Each row is a point on a tangle of strands that fork and nearly touch. The rows are in no order.
(in the rows, 128 means zero)
Two points are linked if the straight distance between their rows is under 52. Some points are linked to none.
k260: [126 167 113 112 117 137 153 123 157 134 151 122 143 144 117 104 172 127
 133 154 143 123 144 129 147 149]
k775: [135 125 132 144 112 141 111 106 101 124 121 155 138 136 130 137 134 134
 128 116 103 133 108 116  95 139]
k58: [ 60 155 110  83 100 148 117  78 182 107 119 112 117 131  79 183 150 130
  94 148  93  95 173 141 150 129]
k409: [110 144 125  87 119 152 122 137 145 122 131 100 112 109 111 172 128 145
 116 144 134 130 155 142 137 113]
k878: [110  92 125 137  97 143  93  73 110 106  92 148 150 122 101 164  78 146
 112 129  60 128 132 123  91 129]
k835: [119 112 120  69 143 138 119 205 120 111 133  43  84 105 140 174  79 152
 102 132 179 136 163 168 162  91]
k535: [138 162 114 136 120 116 166  99 142 145 138 146 160 150 137  84 186 108
 138 136 130 124 113 124 135 156]
k51: [125 159 109 126 141  97 183 126 161 140 158 124 150 150 131  46 190 103
 155 158 156 114 125 138 148 166]
k990: [139  92 149 118 135 146  99 140  88 120 110 136 119 101 128 172  80 161
 126 111 106 143 112 121  94 108]
k267: [123 154 110 163  85 119 162  59 143 144 111 166 172 158 128  98 195  97
 131 113  98 127 105 126 108 156]
k922: [130 127 134 127 111 146 108 110 107 122 119 147 131 128 120 152 127 142
 126 123 105 133 118 120  98 132]
k843: [164  85 164 134 176 131  92 208  67 120 123 111  97  95 167 162  42 141
 138  94 150 151 119 125 112  91]
k368: [128  60 136 100 124 143  87 126 108 115  93 120 127  92 114 190  46 175
  89 106  78 150 129 137  99  97]
k623: [105 181  94 128  83 124 185  51 195 145 127 148 173 168 105  86 215  91
 132 139 110 114 127 136 134 161]
k344: [172 128 151 190 163 101 119 129  88 141 136 163 135 126 177  92 130 104
 138 110 134 144  89 103 116 135]
k373: [168  85 171 161 172 135  88 167  61 128 121 151 110 101 164 149  53 148
 141  93 124 152  93 101  94 101]
k320: [112 168 112  94 112 147 151 131 172 129 149 104 124 132 102 127 163 135
 129 168 151 118 162 135 161 134]
k380: [163  83 169 140 172 137  92 182  64 125 120 132 106  95 161 160  45 150
 140  93 132 152 105 114 102  93]
k435: [125 166 105 125 129 105 189 106 166 142 149 131 156 151 129  52 198 103
 151 155 144 117 120 135 146 166]
k539: [155 102 141 124 163 106 121 234 130 141 155 101  91 133 138 104 112 123
 146 120 201 124 144 138 151 103]
k376: [ 77 149 101  53 114 146 153 164 190 116 145  49  83 111  95 154 125 140
 107 163 180 119 189 162 203 109]
k677: [ 98 177 106  88  96 151 141  95 185 124 139 114 127 144  89 141 175 125
 119 161 125 108 160 131 157 139]
k633: [ 45 165 105  73  96 148 128  75 192 106 121 109 117 137  74 181 163 131
  89 151  94  81 179 141 169 132]
k605: [149 125 141 140 157 116 127 187 113 137 153 123 120 128 144 111 127 128
 141 132 167 132 143 126 142 120]
k858: [124 108 117  72 142 127 119 223 126 115 136  43  81 114 138 159  86 146
 111 133 198 124 163 165 166  89]
k918: [147 154 121 148 124 117 154 106 124 143 134 152 154 146 147  92 175 110
 136 127 130 129 109 119 128 151]
k234: [152 134 138 148 155 112 135 165 113 139 153 135 132 133 148  95 139 120
 142 134 159 132 133 120 142 135]
k145: [121 132 133  95 128 148 117 147 125 122 130 102 112 106 123 172 115 151
 122 135 135 138 144 137 126 108]
k5: [113 104 118 159  86 145 105  54 106 108  93 158 162 137 108 147  96 128
 127 121  57 126 125 118  86 142]
k824: [157  76 160 154 146 140  87 139  64 125 108 162 122 109 145 153  61 162
 132  98 100 145  87  98  85 109]
k721: [159  78 159 115 175 134  92 203  65 117 117 102 100  91 167 174  30 151
 130  94 144 153 117 129 111  86]
k26: [168 100 170 171 167 132  93 155  65 130 131 157 113 110 167 135  76 139
 141  96 128 151  93  99  97 112]
k224: [139 112 130 192 108 127 121  78  85 133 106 176 154 147 147 113 133 121
 132  94  85 136  77 106  83 145]
k243: [102 133 113  63 125 145 136 178 154 115 136  48  88 106 121 168 105 148
 104 149 173 129 175 164 178  98]
k970: [105 172 108 100  96 149 135  92 173 123 133 125 134 146  93 141 172 125
 119 151 120 113 152 130 141 141]
k44: [106 174  98 143  78 120 180  44 182 146 117 159 177 166 108  91 214  88
 131 128 101 117 123 134 124 161]
k913: [119  76 133 118 110 141  88 100 111 112  93 137 136 104 104 178  65 163
 101 122  70 137 132 130  95 112]
k507: [135 155 116 167 104 105 171  69 137 149 115 171 171 151 143  86 196  96
 138 113 109 129  91 121 117 154]
k52: [165 106 143 152 176  87 122 209 131 145 159 130 103 134 144  74 129 108
 150 128 185 131 130 133 146 124]
k59: [121 106 121 190  88 138 122  55  91 123  94 172 167 149 130 120 120 119
 134 103  65 135  98 115  77 150]
k742: [115 113 119 169  85 142 115  57 105 115  99 164 163 148 116 132 117 120
 131 111  67 130 113 119  82 149]
k594: [152 140 131 146 154 106 143 155 123 141 154 137 137 137 148  82 153 115
 141 140 157 127 129 121 143 142]
k562: [141 104 127  92 150 114 123 239 137 131 147  69  84 130 133 127 103 136
 137 127 212 114 155 148 162  93]
k477: [132 166 111 147 116  99 194  77 158 152 125 156 172 150 140  64 209  94
 150 135 123 122  98 129 133 161]
k150: [145 150 123 140 141 114 153 139 130 142 152 138 145 142 141  83 163 117
 140 141 149 124 128 123 141 147]
k896: [ 80 105 119 118 100 142  97  55 136 100  98 133 152 115  89 180  80 145
  93 133  49 112 160 133 111 131]
k751: [103 161 114 106  96 149 122  90 159 118 125 128 130 141  96 154 160 128
 116 145 108 114 148 131 128 138]
k711: [123 141 127 118 105 147 115 106 128 121 123 138 132 134 113 151 141 135
 124 133 108 127 129 125 108 136]
k770: [148  78 154 137 137 143  91 137  76 123 106 149 123 105 133 163  65 165
 128 104  99 143  98 111  88 107]
k229: [120  98 127 145  97 145  98  82 103 111  98 155 148 131 107 154  96 145
 124 122  72 131 120 120  86 137]
k985: [127 136 122 145  97 140 118  88 116 125 117 154 147 146 120 132 149 124
 127 118 100 129 113 121  99 146]
k989: [163 116 139 160 176  79 131 187 132 144 158 136 113 136 149  59 142 101
 152 135 177 130 121 129 147 136]
k427: [ 51 165 108  54 105 153 137  96 200 114 134  91  98 123  75 181 161 135
  85 155 115  92 183 146 189 117]
k208: [162 108 156 153 170 119 105 205  90 132 144 124 106 114 161 132  88 126
 143 110 166 144 132 124 126 102]
k35: [113 178  97 119  92 130 172  67 185 142 134 142 164 164 108  92 204 101
 132 142 116 114 129 132 138 160]
k882: [129 110 126 197  98 127 127  63  86 131  98 176 163 150 143 110 136 117
 134  94  76 137  81 112  78 148]
k936: [161 117 135 160 178  67 139 179 139 145 155 138 113 137 147  45 153  94
 159 141 176 126 112 133 148 145]
k980: [129 170 107 133 121 107 188  89 160 147 137 143 167 153 135  64 201 101
 147 144 134 121 111 130 138 161]
k478: [ 88 130 113 134  84 145 108  49 135 103 100 144 157 141  93 159 114 122
 117 129  61 110 147 126  99 146]
k372: [167 109 163 175 167 127  99 151  72 133 136 158 117 115 165 125  93 130
 139 101 130 151  96 102 101 118]
k233: [124 138 127  98 131 140 134 175 134 126 142  89 111 115 126 153 122 145
 128 146 164 131 162 141 149 107]
k209: [148 136 135 152 122 132 122 111 100 134 128 158 143 140 143 119 147 127
 133 115 116 136 103 113 107 143]
k832: [110 163 117  87 113 149 139 132 166 125 142 101 117 124 102 148 151 139
 122 160 145 122 164 135 155 121]
k498: [114 150 121 110  99 148 117  95 142 120 122 134 131 137 103 155 148 130
 119 139 109 120 139 129 117 136]
k998: [167 122 153 172 166 115 111 159  88 136 143 151 123 122 165 105 118 117
 138 112 145 144 112 108 121 128]
k999: [101  92 123 128  99 142  94  66 119 103  93 141 153 112  97 172  73 150
 102 129  52 124 147 126 100 126]
k912: [125 149 112 130 155  79 177 144 158 138 160 124 139 149 135  34 186  96
 164 157 165 110 119 141 147 164]
k166: [148 150 124 181 119  89 177  73 129 156 109 173 170 144 158  77 194  90
 147 115 112 128  75 113 117 150]
k715: [170 100 148 154 176  90 114 223 128 146 157 126  94 129 147  84 118 109
 149 121 190 137 129 131 145 113]
k688: [ 60 176 102  53 105 153 157 114 213 120 147  79  97 123  74 154 163 132
 105 170 142  96 188 142 206 122]
k76: [ 95 137 114 129  87 145 108  65 139 108 105 143 145 141  96 157 130 123
 118 132  78 114 143 128 101 144]
k191: [147 105 145 170 127 135 104 107  75 129 114 169 135 133 146 128 111 139
 133 101 100 139  85 103  87 136]
k316: [ 68 155 111  96  95 146 114  69 172 106 115 122 128 139  82 175 148 127
  99 144  85  95 167 138 135 137]
k833: [130 104 141 107 129 149 101 136 102 119 111 127 119 100 122 175  89 159
 121 119 107 141 122 130  99 110]
k674: [137 157 117 124 130 123 156 133 143 138 151 130 146 144 130  90 169 123
 138 148 150 125 134 126 145 147]
k895: [137 161 116 160 119  88 198  75 152 156 118 165 176 146 146  61 207  88
 155 130 121 122  86 123 129 155]
k325: [154 129 130 160 176  61 153 160 144 139 150 139 123 143 148  33 164  84
 166 148 169 122 104 134 146 153]
k831: [ 56 173 106  56 103 154 147 101 207 117 140  87  99 125  73 169 167 131
  95 164 127  91 184 142 198 121]
k667: [139  68 145  85 142 149  94 154  96 118 101 104 114  85 132 192  40 177
  96  99 103 155 117 140 104  91]
k114: [154  96 151 175 137 136  97 115  68 129 113 172 133 128 152 130  96 142
 133  96 100 142  78  97  83 130]
k442: [138 139 122 143 164  70 167 152 152 139 156 130 132 146 141  35 177  90
 166 152 170 111 115 138 146 160]
k783: [109 152 121  88 119 151 132 140 153 123 137  95 112 115 108 162 137 143
 118 153 144 129 160 142 149 113]
k22: [121 174 107 109 110 140 158 106 170 137 148 125 146 151 111 101 182 122
 133 156 140 119 144 129 147 151]
k302: [152 144 132 154 134 121 137 116 108 141 136 156 146 137 151 103 160 117
 135 121 126 133 105 113 120 144]
k306: [ 84 120 116 131  91 145 104  45 134  97  98 139 157 129  92 167  97 131
 110 134  54 109 152 128 104 141]
k690: [149 102 135 106 157 110 121 242 137 138 153  84  85 132 134 113 107 127
 146 121 210 119 146 141 157  98]
k518: [110 127 117  69 132 144 128 188 139 114 134  48  87 105 128 170  95 149
 105 143 175 134 170 165 167  95]
k646: [160  88 159 173 146 137  91 125  64 130 113 170 127 121 152 135  79 150
 133  95 102 144  79  96  85 120]
k258: [160 107 150 209 143 113 111  93  71 142 110 179 139 136 172 100 120 116
 132  89 100 143  56  94  84 135]
k393: [107 166 109  93 117 139 160 138 181 130 162 100 125 140 100 104 165 135
 139 170 163 115 165 135 164 144]
k726: [130 122 139 104 128 149 110 143 110 120 126 117 116 107 126 171 108 152
 124 126 124 139 131 133 111 111]
k785: [150  71 149  92 158 147  95 173  80 117 107 101 109  83 149 186  35 168
 111  99 121 153 112 136 106  89]
k289: [125  63 137 112 116 142  86 115 105 114  92 132 132  96 110 185  53 170
  97 114  73 144 129 129  94 103]
k884: [ 63 162  97  53 106 145 167 147 211 117 155  57  88 116  78 134 146 136
 124 176 178 107 192 153 211 124]
k276: [178 122 153 210 163  98 113 111  80 146 123 170 132 127 184  89 125  98
 136 100 122 149  67  95 103 134]
k812: [166  97 148 140 170 102 112 235 124 144 154 114  89 130 146  99 108 116
 148 115 196 133 137 134 146 103]
k303: [171 127 151 182 166 106 118 148  90 140 141 158 126 126 171  96 126 110
 139 113 142 145 103 106 123 134]
k263: [ 81 148 111 116  88 146 109  64 156 105 108 133 140 141  88 167 138 123
 109 138  81 103 154 131 117 141]
k602: [152 113 143 187 131 125 113  97  78 135 113 174 142 139 157 111 126 124
 132  95  99 139  73 103  86 141]
k668: [161 116 151 154 166 114 115 197  98 136 150 128 111 120 154 119 110 124
 144 118 166 139 136 122 132 114]
k396: [163 118 159 167 164 123 106 163  81 134 141 149 120 117 163 123 104 127
 139 109 141 146 112 110 113 121]
k701: [ 68 154  96  48 110 144 160 159 203 114 148  50  82 113  87 144 135 138
 114 170 183 112 194 160 212 115]
k483: [113 165 102 151  79 124 166  50 162 143 115 160 176 162 115 101 202  92
 129 121  98 121 119 132 114 158]
k452: [ 88 138 104  56 120 142 145 178 172 114 141  42  80 110 107 159 112 144
 105 155 184 125 183 167 195 101]
k900: [149 157 125 177 132  79 189  79 140 155 114 169 171 141 158  62 197  85
 155 126 122 125  77 116 126 151]
k564: [154  76 156 107 167 141  96 189  72 118 112 104 107  87 156 180  32 160
 124  96 132 153 112 130 107  88]
k358: [122 177 101 112 101 134 166  86 175 139 141 133 154 158 109  96 192 110
 131 151 129 116 134 131 143 156]
k473: [173 116 153 218 155 102 113  98  76 145 113 176 135 130 184  92 122 105
 136  91 109 146  53  93  92 134]
k653: [132  64 139  84 135 148  90 143 108 117 100 104 117  88 123 196  40 177
  84 100  93 154 125 146 106  92]
k540: [131 107 121  79 142 120 124 234 132 123 140  53  80 122 135 144  93 142
 123 133 208 118 160 156 167  90]
k885: [ 67 169 101  56 108 152 161 128 209 120 150  73  96 119  78 145 155 134
 116 175 159 103 190 146 205 123]
k619: [162  94 162 143 174 126  97 211  77 124 134 117 100 104 165 149  64 131
 142 101 161 147 127 124 118  92]

A fork is a point with three links. Follow the links from the first point to the second and name the forks in between, in order.
k619, k303 | k843
k912, k302 | k980
k473, k878 | k602
k922, k900 | k775 k980
k51, k711 | k980 k775
k918, k970 | k775

A fork is a point with three links, a tip a point with one. Leave the first point through the second and follow the links. Name the first fork or tip that comes.
k344, k303 | k843
k52, k989 | k980
k701, k884 | k427
k478, k76 | k633
